Each scene shows the same named points in several views. A view is turned or mirrored, shifted and resized as a whole, has a little noise and may leave points out.

Scene 1
View 1
(62): [ -3  -5  -2   0   1   8  -2  -2   8  -3   1   5  -4 -10  -6   6  -4  -1
  -4 -10  -4  -8   4  -2]
(80): [-10   0  -1  -3  -1  -2  -6   2  19  -9   2  13 -18 -15  -6   5 -10   2
  -5  -4  -5  -9  -2   0]
(32): [ -5  -7  -3   3   0  12  -1   2   7  -5   2   1  -2  -9 -10   6  -5   0
  -6  -8   0  -8   9   0]
(110): [ -2   2  -2  -1   6  -2  -5  -8  -1  -5   2   6  -9  -7   3   2   5 -12
  -5 -14  -9   0  -3  -5]
(162): [ -6   0  -6   1   6   0  -5  -2   0 -11   6   4 -11  -6  -3   3   5  -9
  -9  -9  -5   3   2  -2]
(214): [ -8   0  -1  -3   0  -3  -6   1  17  -7   1  13 -17 -15  -4   4  -8   0
  -5  -6  -6  -8  -3  -1]
(130): [ -6  -2   1  -4  -2   3  -4   1  21  -2  -2  13 -12 -18  -6   6 -13   5
  -1  -7  -5 -15  -2  -1]
(203): [ -4   7   1  -7   4 -10  -8  -8  11  -3  -2  15 -17 -14   6   3  -2  -7
  -2 -12 -13  -6 -12  -6]
(82): [ -6   3  -6   0   8  -6  -7  -4  -2 -13   7   5 -15  -5   2   1   8 -14
 -10 -10  -7   7  -1  -4]
(94): [-10   4 -11   4  11  -8  -7  -2  -9 -22  14   2 -19   1   1  -1  16 -20
 -16  -7  -5  17   3  -2]
(66): [ -4  -2  -1  -2   1   4  -4  -3  11  -2  -1   8  -7 -13  -4   5  -6  -1
  -3 -11  -6 -10  -1  -2]
(198): [ -9   5  -4  -4   5 -10  -8  -2   9 -13   5  13 -22 -11   1   2   0  -9
  -8  -6  -9   1  -6  -2]
View 2
(82): [ 12  10   2  -2  -9   4 -16  -2 -23  -3  14   3  -6  10  30   1   4  -2
   3   6   7   9  12  20]
(66): [ 14   5  24  -8 -15  -7   4  -9  -3   6  10   8  13  14  18  -9 -11   1
   2  16  16  -3  -2  25]
(80): [  3 -10  18  -7 -23  -6   6  -7  -6   8   6  -4  16  20  25  -5  -5  -2
  -9  22  11  -8  -2  25]
(214): [  7  -4  18  -6 -20  -6   4  -6  -7   7   9  -2  13  20  27  -6  -5  -1
  -5  19  12  -4   0  25]
(130): [  9  -5  29  -9 -23 -10  13 -10   2  11   7   1  21  21  20 -10 -12   0
  -5  23  15 -10  -7  28]
(62): [ 13   5  24  -7 -12  -6   0 -11  -5   4   7  12  10   5   9  -7 -13   1
   5  14  14  -3  -2  22]
(162): [  9   5   5  -3  -9   3 -16  -6 -20  -4  11   6  -4   3  19   1   0  -1
   4   8   7   6   9  17]
(94): [  5   6 -13   1  -6  11 -30  -1 -36 -11  13   0 -17   1  27   8  12  -3
   2   2   0  14  20  12]
(32): [ 10  -1  25  -8 -13  -5  -3 -16  -5   2   3  13  10  -3  -1  -6 -15   1
   5  15  12  -5  -4  19]
(198): [  6   0   5  -3 -18   0  -5  -1 -17   2  13  -7   4  24  39  -1   6  -3
  -7  14   8   2   9  23]
(203): [ 18  13  15  -6 -16  -5   5   1  -8   8  18  -1   9  33  46  -8   0  -1
  -2  13  15   4   6  30]
View 3
(198): [ -7  20  14  -2  19   5  14 -14  -4  -8   5  -2  -3   8  -7   7  21  -4
 -11   0   3   6  11 -11]
(62): [  2  -1   4  -6   7  -1   4 -17   3   5  -1   6   1  -5  -3 -14   2   6
 -17   0  -1   8   9  -2]
(66): [ -3   4   4 -10  12  -1   8 -16  -1   3  -2   2   0  -5  -4 -13   5   9
 -15  -2  -2   4  11  -6]
(214): [ -4  17   6 -13  15   2  11 -17  -2  -5   1  -3   3  -2  -8  -3  12  10
 -21  -4  -2   2  11 -10]
(130): [ -3  12   1 -20  13  -1  10 -17  -1  -3  -2  -3   5  -9  -8 -11   5  18
 -25  -6  -5  -1  12 -10]
(162): [  1   6  13   8   9   4   5 -15   2   1   4   8  -3   8  -2   2  14 -12
 -11   5   7  14   6  -1]
(82): [ -3   8  16  11  14   5   9 -12  -1   0   5   6  -6  11  -2   3  18 -14
  -4   6   6  13   8  -4]
(94): [  1  10  20  21  10   7   6 -14   2  -2   9  11  -6  19  -1  14  24 -26
  -5  10  13  20   3  -1]
(203): [-15  14  11  -7  25   2  20 -11  -8  -1   0  -7  -8   3  -5  -7  16   4
  -3  -4  -3   2  16 -13]
(110): [ -8   1  12   6  17   2  12 -11  -3   6   0   4 -10   5   0 -10  12  -6
   2   3   1  10  12  -4]
View 4
(82): [  4   5   0 -13  10  17   1  -8  10  -4   2   3 -12  12  17   1  -4  13
  21  -8  -1  10  20 -14]
(110): [  3   9  -1 -14  13  12   3  -9  10   1  -1   4 -17   2  12  -3 -16  19
  18 -11   9   9  18  -8]
(214): [ 10  14   2   7  28  19  -6 -18  16   2   7   0 -19   8 -10 -19 -15  12
  16   4  15  23  20  -9]
(130): [ 10  19   0  12  30  14  -4 -20  14   6   7   0 -23   3 -20 -26 -20  16
  11   6  25  21  16  -5]
(94): [  2   0   1 -17   1  21   0  -2   7 -10   4   3  -4  22  28  10  14   8
  24  -9 -15   5  20 -23]
(32): [  4  20  -3   9   8   4   3 -10   4   3   5   1 -15   5 -14 -21  -3  21
   3   4  22  -1   5 -15]
(80): [ 12  16   1  12  30  19  -8 -20  16   2   9  -1 -20   9 -16 -23 -13  11
  14   8  17  24  20 -10]
(198): [  9   6   3  -5  25  25  -6 -15  17  -3   6   2 -16  14   8  -6  -9   8
  23  -2   1  25  26 -11]
(162): [  3   9   0  -7   7  14   1  -7   8  -3   4   3 -10  12  11  -3   1  14
  16  -4   2   6  15 -16]
(203): [  8   9   2 -10  30  20  -4 -18  19   4   1   3 -23   1   5  -8 -29  15
  23  -8  11  27  27  -1]
(62): [  5  18  -2   3  13   7   2 -11   7   4   4   2 -17   2  -9 -18 -12  20
   7  -1  21   4  10 -10]
View 5
(66): [ -1  -7   9  -1  -6 -12  -1   3 -17  -3 -21  12  -2 -10  -3   3   5  -9
 -28  -3   4  13   9   0]
(203): [-12 -10   8   4  -8 -26   4   7 -20  -4 -40  11  -8 -18   1  -6  13 -16
 -21  -4   3  17  18   0]
(198): [-18 -11   5   5 -12 -19   4   5  -6  -4 -34   8  -5 -19   6 -10  15 -10
 -12   5  -4  14  11   1]
(94): [-14  -4  -9   4 -11 -17   6  10  19   1 -26   2   3 -20  16 -20   5 -10
   7   1 -11  -8  10   2]
(130): [ -6 -10  15   1  -8  -9  -3   0 -25  -4 -22  13  -5 -11  -5   8  12  -6
 -34   4   4  23   6   0]
(162): [ -7  -5  -1   1  -8 -13   2   7   3  -1 -21   6   2 -15   7  -8   3  -9
 -10  -2  -4   0   9   1]
(32): [  4  -4   6  -3  -5  -2  -4   1  -8  -1  -7  11   3  -6  -2   7   0  -3
 -26  -1   2   5   3   0]
(110): [ -4  -4   0   1  -4 -22   3   9  -7  -1 -29   8  -1 -15   3  -8   2 -15
 -15  -9   2   3  16   0]
(82): [ -9  -5  -2   3  -8 -19   4   9   3  -1 -29   6   0 -18   9 -13   5 -12
  -6  -3  -4   1  13   1]
(214): [-12 -11  11   3 -11 -12  -1   2 -17  -4 -26  12  -5 -14   0   2  14  -7
 -25   5   0  20   7   1]
(80): [-12 -12  12   3 -12  -9  -2   0 -16  -4 -24  11  -5 -14   0   3  15  -5
 -26   8  -1  21   4   1]
(62): [  2  -4   5  -2  -4  -9  -1   4 -11  -1 -15  11   1  -9  -1   3   1  -8
 -24  -5   3   6   9   0]
View 6
(214): [  0   3   8 -12 -14  -3   3  10  15  -1  -4  13 -27  10  25  -5  -5   5
   9  21   9  26  -2  -6]
(198): [  1  -1  10  -7 -12  10   4  12  14  -3   2  15 -47   0   6  13   3   5
   5  28   1  20  -6  -8]
(130): [  1   4   5 -19 -13 -11   2   8  11  -1  -7  14 -12  18  37 -15 -10   3
   9  17  13  29   3  -2]
(80): [ -1   4   9 -10 -15  -7   5  11  19  -1  -5  11 -27  11  25  -9  -5   5
  10  21  11  28  -3  -9]
(110): [  7  -1  -8 -15   1  12  -6   8  -3  -3  10  15 -25   3  -7  17  -5  -6
   1  21  -7  17   2   5]
(32): [  5   9 -15  -8  -4 -16  -5  13  10  -1   3  -2   2  15  -3 -16 -13  -8
   9   7   6  26   3  -1]
(203): [  4  -4   7 -23  -7  14   1   6  -3  -3   3  25 -34   4  22  17  -3   1
   2  27  -1  20   2   4]
(94): [  5   1  -4  11   0  16  -3  17  17  -5  18   1 -53 -11 -51  27   6  -5
   3  22 -12  11 -12 -10]
(82): [  5   0  -4  -4  -1  13  -3  12   7  -3  12   9 -38  -3 -21  20   1  -4
   2  22  -6  16  -4  -3]
(62): [  6   6 -11 -13  -2  -8  -5   9   5  -1   4   6  -4  13   5  -8 -12  -6
   7  13   4  24   5   1]
(66): [  5   3  -5 -17  -6  -5  -2   8   4  -2   1  12 -10  13  17  -6 -11  -2
   7  16   5  25   4   3]
(162): [  5   3  -8  -2  -2   4  -4  13  10  -3  11   4 -29   1 -23  10  -2  -5
   4  17  -4  18  -3  -5]

In a view up to two points have been moved. Name them for each view, in the order of its rows, or write -.
view 1 | (162)
view 2 | (214)
view 3 | (94), (110)
view 4 | (80)
view 5 | (62)
view 6 | (203)
